Each scene shows the same named points in several views. A view is turned or mirrored, and shifted as a whole, has a little noise and may leave points out.
(in the rows, 128 means zero)

Scene 1
View 1
kes: [158 138 151  81 112 152 137 126 153 134  73 108  94 118  98 126 123  88
 128 156 148 104  91 122  97 153  71 139 144 112 127 102 155 104 161 100
 108 136 125  95  74 151 172 147 119 132  60 159 112  90 149 143 118 115
  90 119]
Fas: [128  90 130  91 151 123  86 143 146 127  77 133 127 150 135 117  80 104
 146 136 167 133 111 113 143  95 117 157  72 108  97 128 128 120 172  96
  62 152 112 102 113 134 123 129 159 116 132 161 124  99 115 137  87 115
 109 109]
roz: [113  75 131  83 116 114 107  98 140 155  85  95 114 168 100  95 137 107
 157 126 148 116  84 112 156  81 108 147  96 150 133  56 130 137 129 114
 108 122 145 107 110 133 135 138 175 190 112 154 122 106 140 116 166 103
  69  80]
gog: [156 122 139  96 144 138 106 153 149 119  74 138 111 126 134 126  80  90
 125 146 165 122 110 123 117 132  91 148 103  95  96 144 142  98 179  84
  62 156 102 102  93 136 139 129 124  88 105 159 115  87 128 150  68 120
 108 119]
mamet: [140  96 127  97 156 144  83 175 139 109  66 153 128 121 152 136  48  91
 128 148 178 140 127 121 125 120 113 161  75  83  73 167 129 113 192  87
  36 159  80  92 113 153 131 130 136  63 133 184 131  86 110 149  30 123
 138 125]
Geba: [133  97 117  83 125 182  90 189 137 105  55 137 152 106 147 152  46 101
 141 149 181 133 143 116 109 119 105 161  74  73  64 141 125 143 183 119
  43 147  64  83 100 190 154 136 138  72 109 241 162  80 120 156  26 118
 147 120]
bazot: [148 116 152  88 127 129 120 109 148 142  83 116  95 144 101 111 128  94
 136 146 145 116  78 121 130 125  84 140 124 125 134  95 151  98 149  91
 114 138 141 103  91 126 149 141 136 155  91 122  99  98 144 136 140 112
  68 105]
zado: [125  84 124  92 142 139  83 151 138 124  70 133 140 139 144 124  64 101
 142 136 176 133 122 116 137  98 121 164  71 105  85 130 125 129 171 101
  50 151  99  98 114 151 128 131 157  98 136 193 141  92 119 140  70 120
 121 114]
telav: [150 121 146  94 134 123 115 116 148 134  86 124  93 139 109 105 119  90
 127 146 149 117  91 123 128 133  88 144 122 115 122 112 149  96 165  81
  95 144 138 110  88 127 147 139 132 131  98 125  99  93 138 138 115 115
  79 113]
riled: [121  79 138  80 120 118 108 105 141 154  82 104 117 164 105  96 123 107
 154 128 151 124  88 117 156  88 109 145  93 140 131  74 130 128 141 113
 106 123 145 113 108 137 134 137 166 177 114 147 124 106 134 119 152 107
  73  91]
paku: [146  99 153 107 183  68  93 103 150 143 102 156  90 171 121  82 117  94
 131 137 155 137  83 112 168  99 115 150  97 130 127 150 140  71 169  48
  81 158 150 117 115  70  97 126 157 119 149  62  73 102 113 130 119 114
  69 102]
nubik: [133  94 134  86 129 145 102 138 144 123  73 126 127 133 124 127  89  98
 145 137 161 124 107 116 132 109 105 150  93 104  99 111 131 122 163 103
  73 141 109  97 107 151 141 138 146 119 110 178 127  92 125 143  91 114
 107 105]
mib: [179 154 159  90 119 151 138 135 158 121  70 122  86 104  99 133 115  83
 113 156 141 100  97 129  84 169  62 138 154  97 123 129 170  84 177  82
 103 146 119  92  66 147 174 144 101 106  58 139 104  81 154 150 101 120
  87 123]
View 2
zado: [104 116  95 117 118 104  98  94 108 136 148 130 127 142 128 118 133 112
 122 112 146 165  78 164 108 126 101 111 140  95 118 141 120 160 116 133
 150  89  94 116 141  95 112 149 178 125 144 195 104 139 143 128 207 165
 109 157]
nubik: [112 147 112 104 119 105 108 116 110 161 146 133 117 144 120 112 139 107
 131 123 155 151  94 167 118 138  96 104 138 109 104 133  94 147 118 133
 163 101  91 122 134 107 116 144 155 112 158 189 103 148 139 134 221 162
 123 151]
roz: [113 182 176 106 131  90 113 120 177 157 110 156 131 148 105 102 142 106
 112 143 191 150 107 216  69 145  90 102 133  96  83  97  70 102 109 144
 210  97  80 116 108 132 129 133 173  93 223 141 144 153 177 159 227 157
 161 141]
telav: [132 176 137  82 129  95 114 136 109 182 133 156 116 125 106 123 142  98
 149 135 170 116 111 189 149 132 120  96 139 117  91 124  66 113 135 142
 164 111  98 128 128 120 107 124 127  85 173 166 122 166 127 161 226 156
 118 113]
gog: [121 145  98  91 123 112 109 123  80 168 154 137 121 127 120 128 138 101
 155 120 148 131  94 154 163 128 109 100 138 114 106 143 101 145 127 133
 143 108 100 126 138 100 104 137 134 104 140 199 100 153 115 137 221 162
  94 133]
kes: [139 193 124  91 124 118 112 140 114 202 142 128  99 137  87 118 146  93
 155 140 166 111 127 165 159 152  99  96 133 135  89 132  47 121 137 127
 185 112 113 140 110 121 123 133  95  78 192 193  91 168 113 152 244 164
 128 134]
mamet: [109 102  73 103 114 109  99 109  65 137 168 123 123 133 140 131 134 113
 138 105 127 150  71 136 155 118 107 111 145 102 126 153 128 179 121 132
 127  98  98 117 156  91  99 148 163 126 111 216  93 136 119 123 202 168
  82 156]
Fas: [108 130 117 104 128  99 107 109 109 146 143 144 138 132 128 118 132 107
 119 112 153 156  75 181 114 130 108 106 139  97 110 129 110 147 115 145
 155  98  80 111 143 103 108 142 179 119 154 182 122 143 143 143 210 159
 112 139]
riled: [118 176 163 103 124  89 114 123 162 164 117 159 130 145 103 108 141 109
 114 145 187 142 109 213  81 138  99 104 137 104  85 107  72 105 113 145
 199 100  78 111 119 129 119 134 167  92 209 148 142 152 168 156 223 156
 152 138]
mib: [145 192 110  83 126 119 117 157  78 211 150 139  92 128  91 125 147  98
 176 139 160 100 124 149 200 151 114  93 134 150  90 143  46 127 149 129
 171 123 115 143 126 108 114 121  75  73 178 199  87 176  96 154 244 156
 113 129]
Geba: [100 107  51 124 108 133  94  93  80 139 172  88 110 154 130 123 135 120
 136 102 121 173  74 115 134 139  66 122 137 107 120 167 117 201 110 112
 146  83 106 129 142  79 120 158 144 144 125 246  64 136 119 101 220 170
 105 192]
View 3
Fas: [143 117 140 179 106 100 139 141 108  86 117 127 130 147 186 119 108 164
 127 124 111 111 167 158 115 142 133 183 128  98 126 150 131  91  94  99
 137 153 151 127 147 128 149 133 120 131 125 139 138 133 100  91  81  94
 130 133]
mamet: [158  82 153 148 154 116 138 145  97  75 110 109 118 159 173 105 136 209
 133 159 108 103 117 175 122 141 129 184 111  85 115 184 132  71  82  85
 116 151 159 123 191 171 149 116 139 143 163 109 122 128 110  89 116 108
 123 147]
telav: [134 140 111 193 128  90 132 153  86 113 142  96 129 129 130 117 122 143
 103  99 106 138 126 150 163 112 128 111 104 113 102 138 142 110 113 118
  83 157 141 140 139 108 145 154 123 121 130 132  98 139 113 116  82 135
 151 108]
riled: [122 163 109 206  81  80 138 150 103 111 136 125 147 118 158 134  91 122
 114  73 109 124 190 141 138 127 137 141 126 120 121 120 134 121 123 125
 119 150 143 142 106  83 140 156 101 112  93 164 136 142 100 108  53 113
 146 112]
bazot: [124 157 104 209 113  73 134 162  85 116 141  94 133 117 128 122 108 126
  98  87 108 141 143 145 169 114 124 110 110 118 104 130 132 117 120 116
  84 155 137 145 125  94 143 159 117 113 120 141 108 143 110 113  76 130
 160 100]
mib: [141 133 106 195 154  67 116 177  76  92 141  57 107 127 105 114 148 143
  90 126  97 148  90 157 206 101 103  91  81 116  88 154 142 101  97  90
  53 185 115 158 151 128 136 155 134 133 157 104  88 146 124 120 105 134
 174 106]
Geba: [167  77 162 157 132  93 123 157 106  42 100 101 103 163 195 110 132 183
 127 184 104  91 135 180 118 131 107 212 107  86 108 183 137  56  63  43
 139 191 123 144 178 179 146 117 141 159 158  96 135 131 105  76 112  72
 135 149]
roz: [110 165 112 222  61  71 144 152 105 106 138 119 148 119 164 136  82 107
 111  68 111 123 201 138 137 132 138 138 130 129 117 116 136 122 127 126
 123 154 136 148  98  71 138 160 100 106  81 173 138 145  96 103  45 105
 149 101]
zado: [136 113 144 178 119 108 143 141 102  96 119 128 131 147 179 117 111 172
 133 121 118 105 162 156 111 142 134 183 129  95 122 153 131  90  97 108
 129 145 156 129 153 134 151 132 117 131 125 144 139 132 100  89  83 103
 126 136]
paku: [116 141 104 171 143 122 167 121  77 163 142 129 167 138 126 116 110 193
 130  66 120 146 131 142 130 139 161 101 122 107 122 128 124 123 136 177
  76  95 200 100 148 101 155 146 111  96 129 158 101 125 120 115  73 172
 123 114]
nubik: [139 122 133 181 116  91 136 151 105  85 124 109 121 138 169 113 120 160
 116 124 109 111 151 157 137 130 127 168 118 100 110 149 133  90  97  92
 119 162 137 138 152 134 144 141 122 133 132 132 124 139 103  94  87 102
 140 122]
View 4
bazot: [ 90 146 120 164 118  87 148  99 124 121 148 128 176 140 118 156 132 145
 136 140 172 144 107 188  96  94 113 129 150 107 193 143 147 154 102 107
 139 149 115 142  98 159 167 159 161 120 156 168 151 121 141 118 154 137
 129  83]
mamet: [111 163 108 194 179 189 128 182 141 131 130  70 125 133  89 132 134 117
 110 202  95 153 159 161 138 167 141  93 165 147 157  84 104 129 170 129
 116 149 130  95 139 141 146 152 180 111 112 111 178  73 139 109  98 144
 121  83]
zado: [105 139 126 179 162 186 134 163 133 126 126  90 154 151 102 162 132 130
 127 199 112 161 159 159 117 154 128  99 156 116 174 111 130 117 161 124
  99 139 111 113 135 139 143 153 172 120 134 105 184 104 132 103 100 132
 104  78]
riled: [ 83 124 132 149 107 102 149  91 115 116 150 143 196 156 133 181 129 153
 150 147 182 155 112 182  71  97  97 147 137  83 192 178 177 138 107  94
 115 135 101 149  97 154 157 157 145 127 166 155 163 144 129 113 145 125
 107  68]
Geba: [137 159 127 184 195 191 150 173 137 137 122  72 111 141  78 156 122 141
  99 214  91 174 192 165 152 176 127  66 170 127 199  64  99 107 180 132
 137 128  98  84 174 145 145 177 196 114 117 106 185  77 138 119 110 170
  80  75]
paku: [ 47 136 102 177 115 138  98 137 130 104 147 108 194 132 133 132 147 104
 141 154 163 129  80 156  76 105 143 156 141 141 123 162 149 164 105 110
  86 172 155 142  57 135 149 120 139 128 127 146 157 103 133  93  97  93
 180  93]
roz: [ 90 107 136 147 114 115 150 100 107 121 147 153 201 170 132 194 129 160
 153 157 178 161 123 176  68 107  94 147 139  76 202 182 186 119 112 101
 107 123  84 154 100 150 152 154 149 124 166 142 171 153 127 113 135 126
  92  67]
Fas: [ 92 138 116 171 148 168 132 151 130 116 128 102 162 147 111 159 135 130
 129 191 126 151 140 163 109 142 123 116 153 118 166 130 139 124 148 122
  97 144 115 121 124 144 147 145 166 123 129 118 179 104 134 105 102 123
 119  81]
gog: [101 164 108 187 153 139 136 144 136 125 134  84 140 123  96 131 133 125
 118 171 127 149 139 176 133 130 138 104 157 138 174  93 109 145 137 121
 143 154 127 107 119 144 157 155 174 120 126 141 165  83 141 106 122 144
 134  85]
nubik: [117 145 124 176 166 162 143 144 129 133 131  94 144 148  91 167 128 138
 119 194 121 162 160 168 121 148 115  94 159 109 196 106 130 117 159 123
 124 130 105 110 144 150 151 164 175 115 128 124 178 108 134 111 116 151
  96  73]
mib: [105 182 104 192 138  66 164  90 125 139 154 100 130 105  91 120 124 139
 112 133 159 145 117 195 142  91 120 108 168 142 205  83 106 169 105 113
 193 161 126 120 118 165 173 174 178 115 135 181 142  90 159 130 173 165
 150  87]
kes: [109 160 114 178 134  77 169  93 118 136 152 114 147 120 100 144 121 152
 120 147 159 152 121 196 124 101 110 113 157 117 213 101 125 158 111 108
 176 149 110 122 122 171 172 174 175 115 146 177 152 107 151 128 172 164
 122  83]
telav: [ 87 154 114 170 126 101 143 104 123 124 148 113 163 131 111 142 129 136
 126 150 163 147 108 175 105 105 118 128 154 123 178 130 138 157 108 111
 136 155 125 129 102 153 160 155 161 118 143 165 154 107 144 115 143 139
 142  81]
View 5
mamet: [ 88  90 133 119 132 166 131 119  87 160  58 116  54 152  37 163  83 142
 120 108 156 116 173 114 125 134 128 128 119 149 172 117 155 139 149 122
 137 145  80 130  98 141 113 139 153 121 164 174 153 161 145 125 190 150
 144  89]
bazot: [ 84  94 113 100 155 161 133  71  71  74  98 115  91 120 148 162 123 103
 131  99 135  99 152 119  53  67  58 150  95 124 137 132  90 107 127 131
 196 131 162 137 135 126 108  91 141 141 168 109  90 158 131 138 141 125
 153 129]
paku: [116  87  93  78 152 139  85 110  83  80  57  81  88 122 122 186 111  73
 110 159 152 103 132 135  80  97  76 114 133 130 122 115  67 114  99 162
 147 108 151 103  94 168 126  92 161 110 166 122  67 133 215 148 147 117
 156 107]
roz: [122 126 111 102 129 180 137  60  76  88 117 110 104 134 166 160 103 119
 162  95 169  93  99 118  40  55  65 162  63 115 108 127  60  95 130 129
 247  70 223 155 141  98 125 109  84 159 202  79  98 170 176 137 135 135
 189 115]
Geba: [ 84 108 145 134 123 186 159 107  84 178  76 135  50 160  25 147  80 177
 138  69 156 119 176 109 123 130 135 150  99 146 183 124 186 139 171 100
 170 152  77 147 112 116 102 160 135 145 169 177 190 178 108 116 205 162
 142  87]
zado: [102 108 131 114 121 171 134 108  87 153  69 114  68 157  59 159  83 142
 137 103 164 113 146 117 110 118 123 139 101 146 152 117 139 134 151 122
 175 118 120 136 100 128 118 143 132 135 183 147 150 167 162 128 171 149
 161  86]
nubik: [ 95 109 130 112 131 169 140  91  84 134  87 121  76 140  82 153  94 142
 137 100 149 105 152 117  91 105 100 148  91 138 151 126 128 125 145 120
 180 128 129 142 119 126 114 126 134 141 175 141 131 165 139 130 168 146
 155 103]
Fas: [104 109 119 110 129 164 127 107  86 134  70 110  75 149  85 165  90 132
 130 112 165 109 139 118  96 109 112 143 103 139 140 114 113 125 138 133
 177 111 129 127 105 130 123 127 132 133 179 139 133 158 171 134 168 143
 161  92]
gog: [ 78  87 129 115 147 161 134 106  78 121  74 123  70 129  74 158 102 122
 118 102 140 114 176 117  99 112  94 135 117 138 161 124 141 131 138 130
 150 154 101 136 110 141 108 115 163 124 161 154 123 154 127 127 172 140
 136 113]
kes: [ 64  86 127 115 158 176 155  67  62  84 104 138  83 114 135 151 129 124
 135  77 115 106 177 115  56  68  53 155  96 125 160 137 119 112 138 119
 185 164 136 157 143 125 100  97 146 150 162 128 112 174  84 126 153 133
 138 141]
mib: [ 47  74 136 114 163 165 153  80  61  90  82 138  83 107 107 150 126 118
 119  81 102 111 203 119  74  82  63 147 112 134 178 136 148 119 140 119
 156 187  97 149 136 140  94  92 174 141 151 147 114 165  71 121 168 133
 125 135]
riled: [115 113 112 105 133 169 130  77  79  98 103 106  88 140 143 166 108 120
 145 103 167  95 115 123  55  73  74 154  74 122 122 129  79 106 137 131
 222  92 190 145 133 113 127 112 106 148 196 100 106 166 172 140 140 134
 172 108]
View 6
telav: [118 120 114 129 166 122 141 142 111 104 120 151 164 154 129 115 133 124
 135 106  96 105 107 120 172 152  96 141 125 165 165 124 160 138 139 124
 125 126 140 112 135 146 162  87 113 125  84 184 124 113 168 141 151 123
 117 134]
mamet: [139 132 116 146 153  78 126 148  86 121 122 108 147 169 201  88 152 154
 185 120  94 103 119 139 131 171 114  82 176 102 126  81 175 103 122 109
 114 167  63 120  92 106 154 114 154  98 119 141 111 126 126  89 124 164
  96 119]
Fas: [127 134 110 126 142 102 131 147 104 100 124 127 166 156 191 108 136 159
 165 100 120 123 142 123 135 136 111 105 146 149 160  94 178 117 137 113
 113 154  88 122 114 144 155  96 146  96 109 164 121 111 143 120 164 138
 116 138]
riled: [101 131 100 124 147 123 134 128 117  78 103 150 179 159 159 125 126 142
 131  76 132 136 151 111 139 105  89 158 107 204 181 111 181 142 143 134
 134 142 141 124 151 188 147  76 133 115  92 196 117  80 165 146 207 121
 121 156]
Geba: [116 142 100 181 151  72 130 144  85 101  97  72 133 202 220 103 132 157
 178  90  93 105 107 159 103 180  87  96 180 118  99  80 174  95 108 105
 120 185  57 114 103 107 156 136 167 105 123 153  80 114 108  84 128 202
  80 109]
kes: [100 127 105 160 178 123 145 136 115  91 104 134 148 179 113 125 123 114
 122  88  79  92  80 133 171 170  72 164 124 169 141 139 153 147 126 127
 131 133 158 107 140 144 170 110 112 135  72 197  95  99 158 131 146 152
  99 118]
paku: [148 111 128  79 149 118 129 148 114 125 162 190 189 110 134 100 162 145
 152 140 114 125 151  93 182 125 136 110 122 140 211 120 172 139 161 120
 110 122 121 115 123 162 153  50 116 102 101 162 177 131 180 146 157  71
 152 162]
mib: [113 119 114 164 184 116 143 140 113 111 118 141 139 177  96 121 131 102
 128 107  60  76  60 127 193 196  77 152 123 146 133 150 148 147 131 130
 125 121 155 103 134 124 175 120 104 145  71 196  98 118 157 124 109 136
 104 106]
bazot: [108 125 108 131 157 127 139 138 123  91 120 152 169 157 121 125 131 129
 126  89 100 113 112 109 165 143  91 158 108 182 174 136 166 154 144 135
 123 119 154 111 148 166 160  84 113 127  81 203 120  97 168 144 170 117
 117 140]
zado: [124 135 104 140 141  90 129 134  97 102 114 109 159 172 210 102 143 159
 168  97 119 125 143 137 121 145 114 103 158 139 139  83 186 105 128 113
 113 165  78 124 108 140 147 105 156  94 110 163 116 115 138 102 162 157
 104 134]
gog: [130 120 118 144 161 101 134 144  98 113 127 130 150 162 160 102 143 136
 161 115  87  99 106 129 158 168 103 111 150 128 139 110 164 122 130 116
 120 148 103 112 116 120 159 107 133 118  97 159 114 122 142 109 128 140
 109 123]

In a view up to two points have been moved. Name them for each view, in the order of its rows, or write none.
view 1 | none
view 2 | none
view 3 | Fas, zado
view 4 | riled, nubik
view 5 | roz, mib
view 6 | none

Scene 2
View 1
met: [100  89 148 147 143 139 130 185  93 121 121 130  92 116 124 110 155 159
 112 135 133 166 137 129 164  97 172 138 149 132 109 141 132 121 109 118
 126  97 100  85 140 123 109 112 133 147  98 122 136  90 179 127 147 169
  81 108]
depum: [123 116 133 159 115 117 118 136 119 133 132 157 110 146 134  97 154 141
 131 122 173 153 133 124 177 118 166 135 122 118 120 133 129 102 111 134
 108 108 103  94 118 126 123 136 104 160 146  88 118 102 147 169 128 153
 106 141]
dabuz: [125 121 129 158 117 112 118 138 129 126 132 165 114 147 127 107 153 142
 127 120 172 154 127 124 174 119 163 135 127 125 127 137 125  98 116 134
 102 119 107 108 114 123 121 131 104 150 139  78 121  95 141 169 128 151
 107 136]
zafe: [125 136 138 131 132 117 125 133 141 131 120 171 118 141 136  92 169 143
 133 117 147 140 137 112 150 118 165 148 146 123 132 144 127 110  98 107
  85 133 107 126 116 125 109 119 132 143 120 103 109  79 137 169 127 152
 119 137]
ratu: [103 103 157 130 144 139 134 172 114 118 116 144 105 118 131 104 163 168
 125 134 119 158 143 118 142 106 171 149 166 131 111 143 134 125 101  97
 110 118 102 113 137 119 100 104 146 138  91 122 125  81 169 137 138 162
  93 104]
milu: [112 124 150 115 148 114 132 147 152 106 115 173 117 129 130 102 167 160
 128 125 122 152 132 108 138 107 150 150 153 137 135 150 128 115  98  94
  84 141 119 141 109 112  78 107 145 124  81 106 117  64 141 159 133 154
 120 116]
Lupez: [124  97 120 197  90 137 109 145  70 166 140 125  93 155 134  96 145 134
 122 122 203 164 137 141 205 127 194 119 105 110 100 122 138  99 112 152
 143  64  82  47 146 148 163 156  97 189 192  83 126 135 177 168 129 166
  78 139]
Fogik: [129 117 122 177 101 110 113 133 119 132 146 161 107 162 128 108 146 132
 123 122 196 167 121 133 193 120 161 128 107 117 127 131 131  82 131 154
 114 102 107  81 116 126 129 143  91 160 167  71 117 111 133 179 123 156
 107 150]
Tarop: [109 122 159 114 154  92 128 165 171  63 120 183 124 130 108 123 155 171
 116 135 115 171 104 117 140  79 110 150 156 161 156 152 117  94 150 124
  73 157 139 154  91  86  45  86 135 100  45  94 125  43 107 146 144 153
 121 111]
viget: [103  82 150 151 139 139 127 188  97 114 127 124  90 124 122 114 150 164
 112 141 137 177 126 131 167  91 164 137 148 135 106 138 133 114 128 127
 131  92 102  82 139 121  98 105 126 149  88 114 138  91 174 132 152 170
  78 104]
Tobor: [124 117 134 153 120 113 117 139 132 121 135 166 115 146 127 105 152 146
 125 120 172 158 125 127 176 118 164 137 125 124 126 134 125 100 121 136
 107 114 110 109 113 119 113 128 113 150 135  86 114  95 134 168 130 155
 106 137]
mir: [128 114 126 165 109 138 121 132  99 163 130 146 103 143 146  86 166 130
 137 121 179 143 148 126 181 143 193 132 129 104 107 132 132 115  89 119
 119  91  88  78 140 145 152 146 117 174 172 101 115 117 167 177 126 156
 102 146]
View 2
mir: [143 201 215 124  97 188 149 123 139 145  85 128 122 121 102 107 180 151
 117 148 140 133 125 115 165 138 166 153 122 148 175 142 121 101 172  99
  80 115  94 110  98 167 151  93  95 140 114 109  81  72 106 122 134  79
 168  96]
viget: [152 199 171 124 106 151 160 129 161 155 114  86 115 152 115 137 207 167
 119 179 105 179 136 146 177 134 143 140 101 161 183 129 105 117 145 108
  86  96  90 134 136 169 128 101 132 142 157  96 115 122 105 151 118 157
 158 105]
Fogik: [128 194 228 135 110 182 172 124 144 138 107 126 133 133 117 114 159 147
 131 157 133 150 158 103 181 172 172 116 137 128 169 175 129 110 202 110
  94 115  97 106 102 145 114 107  85 138 107 122  97  94 140 154 117  90
 133  90]
Tarop: [126  95 168 107 168 146 175 109 136 145 159 115 111 183 173 166 127 137
 138 183  92 181 162 172 141  88 127 106 115 106 171 129 122 124 167 138
 121 101 134 134 118 131  56 141 107 176 145 166 128 177 181 178 137 200
  79 143]
Tobor: [127 168 207 123 124 178 159 121 135 140 116 126 120 143 132 127 154 145
 130 166 126 152 149 124 159 136 158 127 127 122 171 154 127 112 186 117
  95 113 106 118 112 144 106 110  94 150 113 131 102 112 143 147 125 111
 128 109]
ratu: [147 163 161 108 125 151 147 121 141 153 113 106 106 160 138 149 183 148
 114 172 108 165 129 164 152  96 137 153  97 151 180 110 109 114 138 114
  89  97 104 135 125 168 118 117 131 157 157 119 113 131 113 138 135 162
 148 123]
met: [151 188 172 122 117 155 158 125 155 151 116  92 105 149 125 141 197 162
 121 179 110 172 136 151 167 120 142 138 101 157 185 126  99 115 146 106
  90  97  94 136 131 169 125 111 126 140 157 104 111 128 109 146 122 161
 155 110]
milu: [130 108 154 101 154 156 149 107 132 152 126 127 102 171 164 160 144 132
 121 169 106 161 132 181 130  62 123 139  99 125 176 103 124 112 141 134
 109 106 124 142 115 150  90 132 115 170 144 161 114 153 147 144 150 174
 119 145]
Lupez: [140 246 231 139  85 189 169 132 156 142  94 105 129 112  88  95 200 168
 124 157 144 149 140  91 190 188 184 130 129 152 174 171 116 108 189  88
  72 109  78 105 113 163 151  83  98 124 112  81  90  66 102 145 110  69
 168  73]
depum: [136 180 213 122 119 176 162 119 142 145 108 124 118 135 119 121 165 149
 124 159 130 147 141 123 162 137 157 133 127 137 177 149 127 106 180 113
  93 114 107 115 105 154 118 109  95 147 116 125  97  97 131 141 134 104
 134  99]
View 3
Lupez: [106 171 115 163 120 173 128 194 174 132 165 115 120 137 120 125 141  75
 110 118 128 131 140  97 223 123 169 119 118 115 165 162 104 123 129 100
  77  90 164 196 180 149  84 105 133 139  21 199 122  92 158  99 135 113
 114  90]
depum: [ 98 135 140 125 135 144 108 181 161 127 160 130 125 128  87 117 125 102
  89 128 107 102 144 117 155 110 140 128 120 130 141 125 115 139 144 136
 132 150 129 106 180 152 101 119 123 119  94 152 118  97 134 104 149 105
 130  95]
viget: [117 139 127  83 160 169  96 196 128 119 140 156 134  99 135 125 133  87
 106 131 103 106 173  97 166 111 125 124 133  92 169 110 153  99 167 128
 130 136 134 131 179 143  74 125 131 130  87 143 121 134 132 109 100  84
 134  93]
zafe: [117 125 140 119 129 144 101 171 160 121 185 143 127 124  66 117 117 113
  78 131 105 105 147 115 135 103 134 149 130 128 123 116 115 162 144 146
 149 143 135  89 173 145 117 102 117 112 123 144 113 105 122 124 141 105
 152 115]
dabuz: [ 99 136 135 138 133 142 105 180 170 127 169 127 120 123  86 121 125  96
  91 121 116 103 139 114 156 106 142 133 120 134 138 124 109 145 139 133
 129 137 129 116 177 150 100 111 126 123  90 157 119  95 131 107 150 111
 122  94]
milu: [117 115 141  91 144 138  89 173 142 119 174 155 136 110  74 116 117 115
  72 128  97  95 158 119 108  98 113 151 134 117 131  98 135 153 160 154
 175 166 118  65 167 138 112 118 117 108 147 127 114 125 109 122 125  94
 155 115]
Tarop: [ 86  95 162  67 175 120  68 181 142 114 128 147 130  99  97 113 111 132
  83 124  82  60 166 125  84 105 105 138 126 133 130  68 149 119 182 162
 179 215  69  32 179 152  97 145 121 113 167 105 121 117 101  95 137  98
 122  88]
Fogik: [ 86 140 139 159 130 146 115 184 186 135 154 107 112 139 100 120 125  95
 104 116 113  98 137 114 179 114 158 118 114 133 140 138  98 131 138 123
 100 134 126 137 182 151  90 117 122 130  64 175 123  78 141  89 162 122
 104  86]
mir: [117 147 125 145 115 156 122 179 168 127 190 131 123 132  78 122 127  96
  85 131 123 122 134 109 178 112 154 137 123 127 142 146 100 159 128 128
 117 109 152 139 171 145 110  95 119 117  74 171 113  91 137 120 143 111
 132 109]
met: [125 137 123  83 151 171 102 195 123 124 156 159 133 106 126 124 134  85
  98 131 103 110 173  93 165 109 126 132 133  89 168 116 152 117 167 125
 139 133 142 128 182 148  79 119 134 131  92 144 118 132 123 121  91  87
 150 105]
ratu: [130 141 128  73 147 164  97 185 122 119 169 170 141 102 104 119 130  95
  84 133  99 110 170  98 144 105 114 142 138  93 159 110 150 134 168 138
 154 137 137 104 171 140  93 115 127 121 117 135 114 135 120 128 100  88
 159 107]
View 4
Tobor: [ 97 146 158 112 113 136  92 137 120 109  96 150 164 117 119 131 131  99
 127 124 101  97 170 150 112 178 190 132 127 146 157 104 117 126  91 133
 128 129 105  94 148 144 129 129 136 127 101 149 123 144 140 138 109 117
 109  84]
viget: [ 66 135 138  86  89 149 105 148 118 106  99 194 163 163 152 131 140 129
 123 137 109 113 164 171 125 176 201  92  99 126 107 110 119 133  96 129
 124 121 107  68 124 132  95 140 129 133 118 169  63 166 138 135 158 126
 104  66]
milu: [ 76 115 143 137  84 140 134 150 104 121 114 158 186 131 124 128 124 120
 136 135 105 141 153 165 132 164 167 110  88 150 130 129  60 126 127 108
 137 109 128 108 130 163 140 118 143 131 107 162 117 109 120 138 106 122
 141  74]
mir: [ 93 181 160  95 132  98  68 139 131  76 111 149 148 102 129 121 150 110
 139 124 127  64 162 153  82 191 179 105 131 134 160  92 154 137 106 135
 160  97  72  71 137 151 118 115 154 103  90 167 108 149 173 124 106 124
  83 109]
Fogik: [108 158 165  88 125 129  66 139 135  98  78 146 150 111 116 128 136  81
 119 119 100  75 177 145  96 192 209 153 151 142 172  91 148 118  82 143
 118 131  88  91 163 132 115 130 135 122  96 149 118 161 151 142 106 116
  94  90]
met: [ 70 134 141  97  94 145 110 145 116 108 103 183 165 149 142 130 138 122
 130 135 108 115 166 167 124 174 196  97  98 131 109 113 107 128  98 131
 129 119 110  79 127 142 104 138 133 131 114 166  74 153 137 139 143 120
 111  69]
zafe: [ 97 137 157 138 105 121 107 145 112 110 113 133 175 102 105 123 126 105
 132 126 113 115 153 151 115 170 169 126 111 152 159 120  74 125 116 116
 142 114 116 107 145 164 149 105 147 120  94 163 144 105 130 138  82 116
 127  95]
depum: [ 91 156 161 106 117 123  80 145 125  93  95 146 159 113 119 125 137 101
 133 124 110  91 165 156 100 185 190 130 131 145 154  96 130 122  93 135
 134 116  94  93 147 145 120 127 142 125 100 157 116 146 151 135 111 121
 103  90]
Tarop: [ 85  84 136 144  68 170 150 151 100 152  92 163 202 149 111 131 110 103
 119 137  78 172 163 168 164 154 192 139  89 156 120 134  30 106 101 108
  93 146 158 128 142 141 139 129 123 157 121 142 123 116  90 157 119 111
 156  50]
dabuz: [ 93 148 161 109 113 127  88 142 121 103  95 148 159 114 116 130 135  96
 128 127 104  94 164 148 103 180 193 136 129 142 153 101 121 121  98 131
 128 126  99  89 149 142 124 125 138 123 101 153 121 139 144 137 107 122
 108  89]

In a view up to two points have been moved. Name them for each view, in the order of its rows, or write none.
view 1 | none
view 2 | viget, milu
view 3 | depum, mir
view 4 | met, zafe
